Each row is a point on a landscape with many peaks, with its height.
A climber steps from a point to the highest of its 2 nearest points, and stops where none of them is higher. Distance is the straight distance between rows; heights are no part of it.
seror height 515: [ 10 -59  -7 -12 -20  31  -2   6  -5   7  25  20 -10 -13  31  43  22 -15
 -35  27 -22  20  -9  23   5 -18 -18  10 -40  30 -35]
libip height 446: [ 15  23  -3   7  16 -14  24  -1  25  34  17  17  16 -27 -21  -2  35 -32
   5 -22  14 -16 -13  -3  18  42 -12  14  44  10  30]
nud height 600: [ -2  17  17  12  22 -10 -22   4  -6  -8  -5  13  -2 -24  -1  -8  48  -3
 -23 -34  28  13  22  31  15  39  -5  -1  11   6  28]
Lup height 351: [ 54  16  -5  12  10 -16  -1  -7   2   3   2  49   5  -5  13 -17  23  24
  17 -10  20   4  14 -12  18  61   8  -3   3 -21  28]
kanu height 202: [-16  19 -22   5  40 -17   4   8  11   0 -25   3 -19 -14 -16   7  -4  20
   3  -2 -18 -12 -13 -43   0 -14 -10 -29  32 -25 -40]
tir height 320: [ 40 -30 -20  -8  -9 -28 -28 -32 -18   1  18   2   2  11   9 -35 -14  32
 -17  21  18  -4   8  17 -12  13  28   4  22   2 -17]
motut height 418: [-11  11  -9   8 -11 -17  30  -9  30  16   1 -18  25   4  -8  -3  22 -37
   4 -28 -23 -12 -39 -23  34 -25 -10  -2  19  -4  13]
defal height 385: [ -3  19  -1   6   2 -15  40  -3  19  15 -15  -1   0  -3 -21 -16  12 -20
  -5 -28   2  -7 -25   6  23  32  -5   3  42  -1  11]
labi height 546: [ 64 -21 -41  -3   1 -23  23  -4  30  21  16   9  17   9 -13 -11   8   0
  12  20   2 -24 -47   2   3  30  15   9  34   5  23]
nevag height 674: [ 25   5 -24   7  36 -12 -13   2   0  -6  -9   2 -16 -33 -28 -21  31   6
 -14  -6  29   1   9  -3  22  21   7  -7  31   9 -12]
tamu height 135: [-20 -16  12  -7  16  14 -27  24 -28   1 -21   0 -18 -21 -17  16   4  26
   3  16  30  14   1  38  -5 -46  21 -22 -56  33  -5]
zuli height 188: [-18   6  36  -8   6  -2  17  20  17  -8  67 -10   4  -5   9  17  -6 -10
  13  34 -37  10   3 -19  15 -37   5   3 -29  13  -3]
ninom height 364: [  6  15  10 -32 -12  19  30   9  22  18  31  16  13 -28 -16  -3  20 -36
   8  16 -10  -8  16   8  -8  -3 -38   4  16 -11  17]
fuv height 308: [ 11  -2  21 -28   4  28  18  26  27   3  33 -15  -5 -22  33   6  -1  -1
 -20  59 -46  17 -15  -6  -3 -14  -3 -21 -24  26  -7]
leza height 54: [-26 -11  12   6  35  -7 -12  11 -16 -25 -20   1  13  -6 -29  -2  32   2
   5 -15   4   4  11 -13  -3 -65   5 -23 -19  -7  -1]
Pada height 90: [-24 -13  21 -11   7  14  -4  10  18  -6 -17 -26   9   6  -5   0 -13 -16
  10 -29  11   5   6   8  21 -22  10 -18  -4  10  -2]
bidu height 186: [ -7  27  -5  10 -27  -7 -11  23  -8 -16 -39   6 -12  22  -7  -6 -12  24
  -7 -15   5   3  10  -7 -17   5  -9 -10  -9 -18  11]
rinis height 479: [-10   8 -18  -2   8   4 -63  -3 -30 -16 -30  -9 -16  12 -25 -12  28  20
   2 -14  15   9  23  -6 -18 -26   2  -2 -11  -2 -22]
reki height 40: [-28   4   5   1  41   1 -18   4 -17 -18 -16  -5   9  -2  -7   2  13  14
  13  -5 -24   4  12 -60 -12 -51  -3  -6  -9 -21   0]
rusak height 229: [-16  28  -6  12  26   1  -7   7  -1 -18 -42   4 -21  -6  -1  19  -5  14
 -10 -13 -10   5 -10 -19   5 -18  10 -24  24  14 -20]
lebag height 549: [ 49  -3 -27  -6  10  -2  14  -4  17  15   9  12  -3 -39 -14 -24   1  21
 -13  26  24 -12 -15  14 -17  19   2   1  44  -3  -6]
Fopi height 81: [ -9 -19  12 -15  32  14   1  37 -22  16 -15   4  -9 -31  -5 -11  12  35
   6  24 -20  21  -6 -19 -17 -47  -2  -5 -48   8  -1]
Zuvim height 619: [ -6 -23  -4 -14 -28  30 -22 -16  -1  -8   4   7 -11  10  19   7 -16 -33
 -13  10   5  13   8  29 -12   0 -12  13 -13   7  -1]
saz height 154: [ 38  11  -2   1 -16 -30  25  28  56  20  63 -11  27 -13 -14  10  -3  17
   1  -1  11 -11 -11  16  -4  13   1   6  14 -31  -2]
zudul height 423: [-17  16  10  14  -9 -39  28 -28  21  11 -31 -32   1   6  12  17 -13   5
   6 -28 -18 -14 -51 -14  40 -32  -4  -6  38   7  26]
tibu height 241: [-10  21  20   7  11   7  20 -26  31  12  -2  20   8  27  22   6 -24 -35
  24  -7 -21 -10  -7   2   7  18  11   4  33   4  19]
bezag height 442: [-10  37 -31  22 -22  43 -24  -3 -23   5 -21  14 -21 -12 -10  25  24   2
  -8  -6  26  -7  15  22 -22  10 -28  18  12  -7 -26]
Vusut height 483: [ -7 -15  15  -2  -3 -11  44  40  -8  16  21 -13   4 -17 -26   2  -3   2
   1  17 -32 -13 -39 -11  21 -40   0 -11 -45  -9  39]
kun height 326: [ -2  -6  27  -9  -8 -10  17   5  32   8  25 -14  22  15  -6 -10 -18 -41
  27  -8  -4 -20 -16  -6  18  15  -1  -8   5 -24  -3]
baf height 353: [ -5  10 -29  18  15   4 -41 -12  -1   1  -1   5 -14 -15   9   7 -20   5
   5  22  -4 -17   7 -27 -12  -1   2 -11  -4  -9 -37]
pamas height 609: [-12 -20  33  14  14  -8  20  -2 -13  14  -5   9  -4  25  -9  -7  -9 -12
  13 -32 -22   1 -24 -37  -2 -23  -7  21 -20 -10  58]
fis height 210: [ -6  38   3   8 -18  -2  -6   4   0 -28 -64 -10  -2  19   7   9   6  13
   0 -29 -19  19  -2   9 -13  -1 -16   4   2  19  11]
nit height 485: [ -5   8 -26  10   5 -27  17 -25  27   8 -31 -15   6   0 -13   0  12  -1
  -5 -33 -25  -6 -39 -15  35 -27   8  -8  51  17   4]
luv height 267: [-18  10  11  -5  14 -12  22  -9  -6 -22 -23 -45   3  15   6 -13  20   0
  14 -43  17  20  12  21   4  58  10  22  36   8   1]
refed height 167: [-18  15   8   6  -8  -3 -13  44 -12 -13 -22  17 -15   4 -12   4  -5  23
  -7   5  -2  -1   9  -9 -20 -28 -14 -27 -42 -21   3]
demef height 153: [ 22  27 -25  -4  21  10 -22 -15   4  13 -17   6   8  23  17 -27  -2  16
  16  15  -6 -18  19 -24 -32  38 -20   6   5 -10 -16]
zibu height 341: [ 19 -30 -20   6 -17 -30 -55 -21 -28 -12  17   7 -20  14   3   3 -21  28
 -26  18   9 -13  -4   3 -23   3  23   5  -2   7 -16]
bazi height 716: [ -3  -7  -2  19 -39  -5 -29   7 -42   6  -1  16 -11  13   9  19 -14  25
 -15  20  -3  -7  14 -26 -33  -4 -10   4 -53  -6   4]
bub height 516: [ -6 -57  35  -3  11 -11  -4   1 -23   3  43 -38  21  -6  -7 -10 -21 -10
 -11   9  -3  -5   1   2  -1 -26   8  -6 -27   3  14]
dezut height 108: [  4 -28  27  -3  27  16  -9  -2   5  17 -11   5   8 -21   5  -9 -22 -19
  -2   2  -8  26  -6 -15  24 -26  43   0 -10  44  -5]
Vudi height 751: [  3  31 -15  -1  54   8  -9   0 -15  -8 -26   9 -24 -39 -12  -1  44  20
 -15 -11  26  13  14   9  -5  32  -8  -8  37  15   4]
bosal height 114: [-21  -2   3  -3   2  28 -19 -14   6 -14 -30  -9   7  -8   0 -16   1 -17
   4 -11  19  19   8  39  14  -5   8   2  18   6 -10]
Tozo height 324: [-20   9  -2  40 -30 -16 -19 -10  -6  10  30   3 -15  22  13  28 -46  -6
  10   2  16 -11   4 -12   5   3  25  12 -22   1 -22]
Bobi height 430: [ -6  -8  12 -26   2  31  10  -4  20 -11  37   4  19 -27  -2  -8  39 -34
   9  36 -13  11  19   4   2 -24 -40  -6   6  -9 -10]
nemur height 294: [ 39 -15  -9  -9  -5 -18 -19 -38   0  14  51   4  17   9   8 -39   2   7
 -15   2  13   2   7  28 -23  22  13  14  32   4   1]
raral height 128: [  3 -18  19 -18  18  15  10  19   9  14  -4   8  13 -16   6  -5   0 -16
   3  10 -37  13  -9 -35  34 -48  19 -12 -17  12   9]
modas height 421: [  6 -15  19 -17  -1   1  38  37   5 -13  23  -9  21  -3  -7  -6  -1   0
 -21  37 -56 -12 -24  -8  14 -34  -4 -31 -31   3  16]
Goti height 548: [ -5  -5   2 -12   6   3 -32  -6 -10   9   9  18  -3 -24  -3 -24  38 -19
 -11 -13  25   9  33  22   5  26 -24   8   5   6  -1]
Rop height 669: [ -5  15   0  -4  21  33 -17  -4 -15   0 -24   3 -10 -41 -12   7  51  -4
 -22 -19  18  21  25  32  -1  22 -14  -2  35  24  27]
vusun height 168: [  1 -13   3 -26  23  26   6  22   3 -17 -31  -8  26  -3  -5  -8  32   0
  -2  10 -31   0 -12 -28  11 -52 -24 -32 -26 -17   0]
lutuv height 352: [ -5  21   4  -5   8   4  26 -15  40  15   4   2  26  -8   3   2  17 -56
  17 -21 -30   0 -21 -11   5 -28 -15  10  42   1   2]
ful height 293: [  2  33  -1  19  17 -24  38 -41  22  24  -4  18   2  24  10   3  15 -20
  25  -9 -11  -6   2   0  -4  21   9  18  65  14  21]
Musu height 53: [-13 -19  12 -12 -15 -20  15  15  11 -36  48 -23  41  -5 -10 -20  40 -18
   6  11  -5  -5  15  14  25 -23 -26 -14 -17 -19  -4]
fum height 266: [ -4 -15  27 -16 -15  36  22  22  33   6  33  10  -8 -19  35  22   1 -13
 -18  46 -12  29   3  20   3 -20 -10   5 -33  25 -12]
Dafep height 610: [ 22  29 -28  10  44 -37  15  -3 -13 -16 -34   7  -9  -8 -23 -12  21  25
  -6  -2  23  19  -3 -18  21  12   6  -7  47   9 -23]
zozon height 109: [  1 -28   7   3  22  -4 -18  -4 -30  25   6   3 -17 -20  -7 -16 -30  24
   4  33 -11  12  -4 -15 -22 -20  27  -7 -33  23   9]
pego height 158: [-43  -3  31   8   4  -6  17  20  -1 -21  44   3   3  -9  -8  12  11   2
  12  25 -13   5  16 -10  18 -52  -5  -5 -46  -9  15]
kile height 133: [ -5   3 -19  -7  11  44 -32 -28  -1 -23 -43   2 -15  -8  14  14   9  -6
 -10 -16   6  28   9  22  -4 -15   6  19  15  20 -13]
kipa height 354: [ -8 -11  -8   9 -14 -23 -13 -13  12   3  37  -6   3  23   0  -4 -34   0
  27  -8  26  -7  18  -5   1  17  20  11   8 -13 -24]
fofa height 547: [ 20  15 -41  11  32 -19  24 -22 -13  -6 -43  -8   2   1 -15 -10  17   3
 -12 -14  -4   3 -33 -25  30  -7   0 -10  56  29  -9]
Zomub height 282: [ -9  35   6   3  -7 -44  34 -31  16 -18 -32  -5 -11  -7   5  17   7   4
   6 -23 -29  -2 -14  25   0  20 -19  28  34   6  12]
ror height 252: [-15  15  -6  27  12   8  -6   8 -15   3 -54   9 -20   4   1  22 -25  24
  -3  -1   1  17 -11 -24  -7  -7  29 -12 -13  34   8]
Lof height 136: [ 29   7 -31  -5  -3  -4 -38 -26 -11  10  23   8   1  15  27 -21   6   9
   8  25  -4 -16  21 -26 -43  29 -19  21 -15 -17 -33]
Vibap height 687: [ -1 -15   2 -13 -20   5 -38  -6 -11 -15   1  11  -1  12   6 -17 -17 -20
  -4  14 -13   2   7  -6 -16  -9   1  -2  -6  -1  -5]
vavu height 327: [ 23  19  -2  11  -6 -42   5   5   7   4  10  22   4   8 -11 -16  10  32
  15 -34  31  12  13  -7  35  58  15   7   1 -20  14]
Gumip height 361: [-21   2  20  27 -37   7 -28   0 -28   3 -15   9   9  35  15  38 -21  -5
  -1 -22  14  19  20 -21   6 -14 -18  14 -37  13  11]
domam height 195: [ -4  -7   1  -3   5 -30 -18  -2   8   0  26  -3  20 -19 -22 -23  10 -20
   4  -2  12  -8   7   2  14 -18   6  -3   7 -10 -26]
sep height 545: [-26 -32  47   3  14   5  11   4 -17  17   5   0   5  10 -10 -14 -27  -3
  27 -35  -4  19   0 -21 -11   1  14  18 -32  -7  41]
duto height 380: [  8 -25  14 -13 -11 -29  10  15   2   2  36 -26  21  10 -16 -14 -12  -9
  42 -25  19 -34  -9 -25   0  19  13  -9   0 -35   0]
misi height 148: [  0 -36  15 -25   7   9  -7  22   0  -7 -28   0  16  -2   5 -15  20 -10
  -8  22 -22  14  -1   1  23 -59  10 -30 -26 -11  -8]
Feked height 469: [ 12 -47  15   5  -3 -30   6  14  -5   1  38 -33  35  -4 -15 -12 -33   7
 -25  10   9 -17 -17  -4  -6  -7  24 -17  -4  -6  15]
zeki height 383: [ 52  31  -8   6  17 -13  30 -12  10  22   4  40  -7   7   6 -14  20  12
  18   4   8  -8  14   7   3  59  15  19  36 -18  28]
Zin height 512: [ 21  17 -21   6  16  -7  54 -20  11  40   0  16   2   1   8  10  32 -14
   1 -13  25 -21 -23   7  37  53   1   9  47  14  44]
peva height 30: [-17   7  10 -19 -12  -6  24  31  14 -15  -1  -2  37   2 -17 -24  24 -29
   3  -1 -13  -5   2  -5  27 -17 -26 -10 -10 -27   5]
pemu height 279: [  7   8 -21   9 -11  11  -8 -19   6  -3  13   1 -31 -26   5   3 -31   9
 -22  26  15 -20   8  42 -17 -10   6  -3  22  -6 -19]
kur height 219: [-16  14  -1   5 -13 -20   1  17  27  -6  21  -5  -7 -19 -18  -6 -13  -3
  -7 -13  16 -16  16  13   9  -3   6 -11   8 -30 -29]
Reguk height 296: [-34  24  -6  39 -26  16  -4   4   9  -4  15  11  -1  15  14  26 -31 -20
  14 -28  16  -4   9   4  10  18   3   9 -10   7  -7]
lape height 121: [ 19  -9 -29 -14 -36 -21 -25 -12 -10   3  52  17  -2  15  20   0  24   8
  -8   3  -4  -4  20 -11 -38  17 -27  20 -13 -17 -30]
Mabe height 228: [-20  -5  26 -13   7  34  11   1  26  -6  64  -4  -4 -21  24  34   0 -33
   0  47 -22   2   3  17   7 -24  -7   0 -15  11  -7]
ginog height 295: [ -4  -5  24 -27 -23  14  35  -1  40  -5  22  -1  27  12   1  -6  -4 -51
  11  11 -14  -2  -1  10  -3   9 -28  -4   8 -25  15]
kikim height 436: [ 25  37 -14  -1  -9  -9  37   3  20   6 -11  22 -30 -12 -15 -14  -5  30
 -17   2  28   7  12  23   3  46  12  13  25 -27  11]
Bafon height 363: [-28   0  22   5   1 -19  25  -5   1  -4 -23 -26  -7  24  -4  11 -21  12
   6 -53 -18  -6 -21 -11  22 -12   8   1  17   4  29]
lal height 171: [ 25  -6   1   0  -7 -41   0   6  33  12  65 -15  14 -21 -25 -15   7  -9
   5   2  19  -5  11  12   4  17   8   5  11 -16 -15]
tepud height 339: [-25  15  20  44 -35  -9  -2  15 -25  14   9  12  11   2   5  31 -18   4
   8 -13  -2  18  10 -42  -8 -16 -19  11 -42  15  -2]
tet height 514: [-24  36 -26   3   7 -15 -41   3 -18 -11 -25   2 -29   1 -10  -2  41  18
   0 -12  38  12  31  19  -3   2  -1  -7   5  -1 -21]
ropi height 201: [-22  -4  15  -4 -12  30  -2  20 -15 -12 -29 -22 -18  18  15   8 -39   1
   6 -10  22   6  -1  33  15  31  20  -5 -33   1   4]
nedu height 390: [ 22  -6   0   1 -19 -20  14 -16  15  -1  50 -10 -12  16   7  -6 -36  17
  22  -6  42 -15   8  25  -3  39  19   4  18 -23 -24]
nesa height 450: [  0  14 -26  -1  -3  -5 -45 -33 -49 -22 -30  -1  -2  27  -6  -7   9  16
   5  -1  18   9  22 -17 -12   7  23  17   1   6  -8]
zof height 494: [-19 -14   3 -29   6  20 -11  -8  -1  17  33  19  11 -42  -3  -5  45 -41
   6   1   8   9  27  22   5 -16 -29  12  11  18  -4]
Kinad height 150: [-21   0   7   5 -17  10 -27  42 -20   0 -18  -1 -13  -4   8  18  -1  26
  -9  26   6   9   1  18 -11 -36   0 -22 -63   8  -4]
zadud height 340: [ 17  32   2  14  23 -14  20 -24   4  26   4  34  12  19   9 -24  22 -16
  25 -20  -5   1  17 -15  -3  44   7  18  32   7  28]
pib height 371: [ -9   1  -7 -19  17  45 -11 -13  18 -15  26  -4   1  -9  25  11  19 -25
   4  24 -24  10  21 -23  -6 -22 -35   1  -9 -13 -37]
bive height 419: [-18  10   0   0 -17   6 -42 -18 -41 -26 -31 -26  13  41  -2   0   4   7
   3 -31  22  34  24  10 -15  11  18  14 -15   7  15]
Ser height 871: [ 35   9  -6 -14 -33 -20 -11   2 -21  -7   5  15  -1  22   7 -30 -19  31
  10  18  -3 -17  23 -11 -50   7  -8   5 -23 -23  12]
Vozan height 428: [ -5 -18 -30 -12 -23  33 -18 -24 -22   7  29  25   3 -19   6  38  28 -25
  -6  15 -17 -11  10   5 -15  -9 -39  30  -8  -2 -45]
Gad height 187: [ 14   2  10   0 -12 -19  33  20  43   6  24 -19  -3 -13 -11   5 -33  11
  -4  -8  11 -24 -11  25   5  15   4 -13  21 -34 -18]
Sima height 176: [  1  31 -29   7  29  25  15 -20  17  23 -30  15  -1  17  15 -15  -7  16
  11   0 -18 -22   5 -20 -32  45 -35  20  26 -13 -15]
rede height 638: [-12 -28   5 -15 -27   1 -12   9 -10 -20  34  -7   2   3  29   2   3  10
 -23  36 -25  20   7  -1 -13 -25 -15 -10 -40  14  -1]
zifog height 289: [ -2  17  24  31 -39  32  13   7   0  20 -27  -1   5   9  35  32 -20 -11
   0 -13   6  36   2  -2   7   8   3  23 -31  36   4]
koruf height 300: [ 20  12 -13  -5 -19 -30  17  29  11   4 -23   2  -2  12 -26 -24  14  33
  -4 -41  41  -4 -10   3  31  38  -1  -5 -16 -27  24]
gat height 208: [ -5  44 -20   5  24  18  18 -10  14   5 -29   8 -20 -14  15   3   3  10
  -1 -16 -32 -12  -3 -11 -22  21 -38   6  39  -3  -2]
Zut height 42: [-25 -32  28 -25 -19   5  40  34  17 -24  -2 -20  27  24  -1  -9  12 -21
   1 -11  -2   5  -2   6  26 -24 -38 -21 -19 -29  13]
demut height 193: [ -8   8   0 -14   6   4  10  18   0  -5 -51  -9  21  -2  -5  -1  37   3
  -9 -24 -40 -10 -36 -20  16 -49 -34 -27   4 -18   5]
ril height 177: [ -4  14 -10   4  39 -23   9   8   2  13   5   4  -2 -11 -14  13  -3  12
   5  10 -32 -35 -32 -64  11 -31   7 -26   7 -27  -7]
mes height 313: [ 39   9 -17   4   3  28   4 -21   5  18  17  21 -30 -22   4  12 -33   7
  -3  31  13 -30  -1  21 -41  14  22   5  41   1  -2]
Zenis height 220: [-11   6 -20  -2   0  10  11  36  11  -3 -47   2  -3  -6 -14 -11  36   4
 -11   4 -12 -26 -41   8  25 -42 -17 -42   0 -24 -14]
tubik height 379: [  8  -2 -35   4 -13   8 -52 -13 -32   2  -5  14 -19  -6  -4   1  34   7
 -16   6   5  -6  23   5 -16  17 -38  27 -12  -2 -52]
nin height 468: [-15 -40 -16 -15 -40  39   2  -6 -11  -5  36  22 -10  -7  14  48  27 -13
 -28  28 -26   5   7  24 -15 -23 -45  12  -7   7 -29]
luz height 280: [-28   6  28 -17  -8  -8   9 -16 -18 -44 -31 -48  18  32  18   5  -4   1
  29 -53  -1   7  13   7  -8  28   8  25  14   2   9]
rema height 318: [-30  -4  26  -1  -3 -15   5  -4  -5 -37 -37 -30   1  24   5  30 -12  16
  13 -56 -13   8   8  -2 -10  -9   2  25  -6  17  24]
Ziku height 80: [  2   2  15 -12 -25 -21   5  11  13 -27  78 -19  27  11   4 -12  26  -4
 -19  22 -17   1  18   3 -12 -26 -19   2   0 -19 -10]
bobo height 347: [ 19  10 -19  17   8  -6   6 -36  11   3  15  25 -20  10   5  10 -43  -4
  15  41  14 -23   7  18 -19  25  43   2  29  12 -13]
Baga height 312: [ -5  -2   5  -6  31  16  28   1 -14  -7  -7 -43   2 -12 -13 -17  30 -24
   8 -32  35   8  -3  29  29  58   4   3  35   7   3]
Dinod height 242: [ -9  38  -1  11 -10   9  19 -20  16 -22 -49   7 -19 -11  18  19   8  11
 -10 -12 -27   1  -7  15 -22   8 -23  20  35  10  -2]
moni height 274: [ 28  21 -18  -6 -17 -41  10  33  14  10 -11  20   2 -10 -25 -22  19  33
   3 -21   4  -9  -5 -20  24  10  -5 -16  -4 -37  -1]
Govel height 103: [ -1   6  -5 -15 -33 -34 -12   4  12 -11  73   4   8   7   8 -13  27 -18
   3  17  -3   6  28  -8 -22   8 -30  15  -4 -20 -10]
vupe height 389: [  5 -28  -4  -1  28  -6 -10 -31 -16  -8 -11 -21  22  24 -11 -26 -29 -13
  12  -5  27   8   4   2  28  20  37  -2  31   6   2]
vakiv height 270: [  6  19   6  48  -9  24   4 -12 -14   7 -43   6  -5   7  26  26 -21  14
  -7   2  -1  28  -2  -6  10  16  23  17 -17  42 -10]
kifub height 614: [ 71 -14 -22  -2   8  -5  20  -2  14  12   0   1   9  -6  -7 -33   3   0
 -14  30  -8 -30 -32   7 -17  15  12 -14  37   6   0]
ruv height 147: [  1  -6  -6   2  -2  36 -44  -5 -14   1 -36  -6 -13  12  30  29   8  -8
 -17 -13  17  25   6  17  12 -19  23  13 -24  33 -13]
kez height 478: [-18  47 -27  23  -1   6 -18  -4 -25 -19 -24  -1 -28 -13  -2  23  35  11
 -13 -19  30  22  25  23 -17  25   0  22  25   5 -11]
Pep height 492: [ 58  -6 -51  -1  15 -17  47 -12  22  32  10  24 -11   1  -3  -4  11  -1
   9   6  26 -17 -42   6  31  53   7  12  25  10  47]
bur height 163: [-13   3   4  -3  12  33 -19   8 -15 -10 -57 -25  -7  24   6  33  -4   6
 -22 -11  17  35  10  23  -3   1  36  -3 -21  31  17]
lidi height 68: [-10 -14  17   8  51  11  -8  29 -18   2 -13   3 -12 -28 -29   5  18  24
   0   9 -13   3 -11 -15  -6 -70  10 -17 -38 -14  16]
kepar height 388: [-18 -13   6  -6 -32  19 -29  -2 -23 -23 -33   0   8  42  14  11  -5  -2
  -1 -25  16  32  21  -3 -11 -14 -13  12 -32  10  27]
tora height 94: [ 11 -34   9 -11  16  25 -35 -30   1   3 -10  -2  -6 -14  16 -11 -30 -11
 -11  21  -5  15 -13  11  12  -4  43 -14  -8  35  -9]
mitu height 489: [ 30   7  -3 -16 -18   8  24  -9  21  13  -2  12 -11 -23 -19 -21 -11  10
  -6  11  20 -20   4  37 -11  38   4  13  30  -5  16]
nage height 378: [  4  20 -31  30  10  13  -7 -16   1   0 -15  26 -20   7  16  10 -30   7
   1  16   4 -13   6 -13 -11  21  20  -2  19   3 -21]
vofab height 486: [-10 -33  37  -6  16  -1  10   1  -9  17  16 -13  16  21  -4  -9 -42 -11
  41 -11   1 -10 -13 -24  -8  14  26  -7 -15   5  26]
Vimop height 245: [ 19   2  16   4  11 -27   2   4   4  14  25  19  -1  10   1   0 -39   3
  19  28 -23 -23  -9 -35 -12 -15  18 -13  -5  -5  14]
kes height 572: [-16 -55  17 -24  -5  -2 -22  -8 -15 -20  36  -9  21   5   8  -1   5 -13
 -11  21  -9  11  17  -5  16 -45  -1  -4 -29   3   3]
disut height 180: [-22   9   4  -4   6  21   3  28 -23   2 -55 -16 -24  24  -6  18 -36  22
 -24 -13  25  24  -5  26  15  15  34 -10 -32  19  31]
bele height 770: [ 21 -20   7 -21   0 -19 -27 -11 -28  -5   5  14  19  20   4 -30 -28  14
  -2  26 -12  -9   7 -23 -41  -3   0 -13 -17  -8   7]
Kof height 278: [ 12  11   8  -4   8  -6  11  -6  19  14  22  25   3   7   4  -2 -23 -29
  19  31 -27 -18  -7  -1 -11   4  12  -6  26  -6   2]
fad height 427: [ 21 -36  13   2  -6 -34  21  10   2  13  31 -19   8  15 -24  -3 -39  23
   4  -9   8 -39 -22 -11  -4   8  16 -10  -9 -23  20]
Puzu height 360: [ 13 -12 -35   4 -10 -11 -55 -10 -27  -7  -1  -5 -24   3   7   0   0  27
 -26  20   2 -22   3   8 -24  13 -11   8 -17  -9 -45]
gep height 67: [-37 -31  35  -5   1   4  27  29   5  -7 -10 -22  12  15  -9   4  -2 -11
  21 -28   2  -2 -15   0  16 -35  -1 -23 -29 -14  17]
nas height 362: [  6  -5  11 -14  24  26  35  30  20  -7  -1  -6  -8 -29  15   0   8   5
 -14  42 -54 -17 -29 -13   8 -24 -22 -33 -32   3  -9]
vev height 544: [ -1 -19  24  -6   2   0  23  19 -10  30  10   8  10   6 -17 -15   0 -12
  14   5 -29  -2 -33 -45   6 -36 -10  -1 -31 -13  55]
Forer height 777: [ 17   3   2  10 -48 -19 -22   3 -13  -6  14  15  -9  23   7   4 -49  36
  -5  14   8 -24  20 -10 -29  14   6  -3 -39 -10   6]
zufal height 401: [ -8   0 -31   2 -15  21 -44 -16 -25  -3   2  18  -3   3   9  13  29 -34
   2   5  -9   8  16 -11 -16  -6 -31  26  -2  -3 -39]
Vezok height 329: [ -5  11   0 -13  15   7 -21 -12  10  -5  34  -3  -6 -19  10   6   0 -24
   4  34 -19 -13   4 -21 -24  -9 -11   1   3 -17 -28]
lupab height 263: [-35  25   6  37 -21  21   3  -7   7 -16 -18 -24  -4  17  13  45 -20  -5
   4 -41  19   6   6  30  -2  18   4   7   9  10  -7]
lasib height 331: [ -6  22   1   7   2 -22  45 -35   7  18 -27 -12  -1 -17  -1   1  24   1
  -4 -18 -13  -7 -23  27  21  34 -18  17  61  16  27]
Livur height 123: [-11 -43   3  -3  13   7 -38  10 -34   6 -13  -8   0  -6 -19  -4 -18  16
 -10  11   7  28  -4  15  -3 -35  23 -10 -49  28   6]
Nini height 247: [  5  16 -12   7   0 -18   5  32  14  -2 -33  -4  -4 -10 -33 -20  16  15
  -8  -7   7 -16 -20   2  16 -17   0 -30  12 -28 -14]
mun height 433: [  7 -36  16   3  23   0   7 -19 -10   5  -7  -6  19  29  -4 -19 -36 -23
  27  14  -5 -11 -18  -1  25  21  42 -15  -2   7  23]
nub height 315: [-23  10  22  26 -22   4  15  19   6  22  -9   9  10  13  29  33 -35  -2
  21 -26 -15  24  15 -34  -7 -12  -8  20 -35  42  17]
sakal height 565: [ -7 -49   7 -20 -32  22 -16  -6   0   0  42   6  -3   9  29  22  -9 -17
 -42  18 -15  26  -8  28  -4 -10 -12   5 -30  29 -13]
nalir height 249: [ -6  -6 -11  12 -28 -12 -11  10  13 -14  49  -3 -18 -13   4  20 -15  19
 -23   1  18 -18   6  36  -6  -4   1  -5   6 -13 -31]
lezev height 435: [ 21  -7   2 -12 -13  -5  -1 -14   6  -3   9 -13   8   4  -3 -29 -32  10
  -3  13  28  -5  11  39   2  45  14   3  11 -18  -4]
gutip height 231: [-35  10  14   3 -13  38   8  15   5 -22 -13 -24 -19   7  22  16 -19 -11
   6 -26  35   0   7  32   7  28  -5   8   5  -8 -13]
lapek height 95: [  8 -21  -2  -6  15  22  11  18 -19  26 -19   8 -19 -22 -23 -26 -19  35
  16  14 -22  31  -7 -14 -37 -29  14  10 -38  14   4]
vuk height 410: [  7  21 -26  23 -12  48 -23 -24 -25   8 -11  19 -25 -12   7  28 -20  -5
 -14  18   7 -24   0   6 -11  16 -12  13   5   0 -27]
sofo height 350: [  8 -13  -6 -12  21  -2   4  -7 -12 -14 -24 -37   9   0 -27 -22   8  -9
   0 -17  55  16   1  16  27  41  29   1  22   4   1]

Where does a climber stop that starts at each point below?
Musu: Zin
leza: Zin
zuli: pamas
gep: kifub
raral: zeki
ror: tet
lupab: kifub
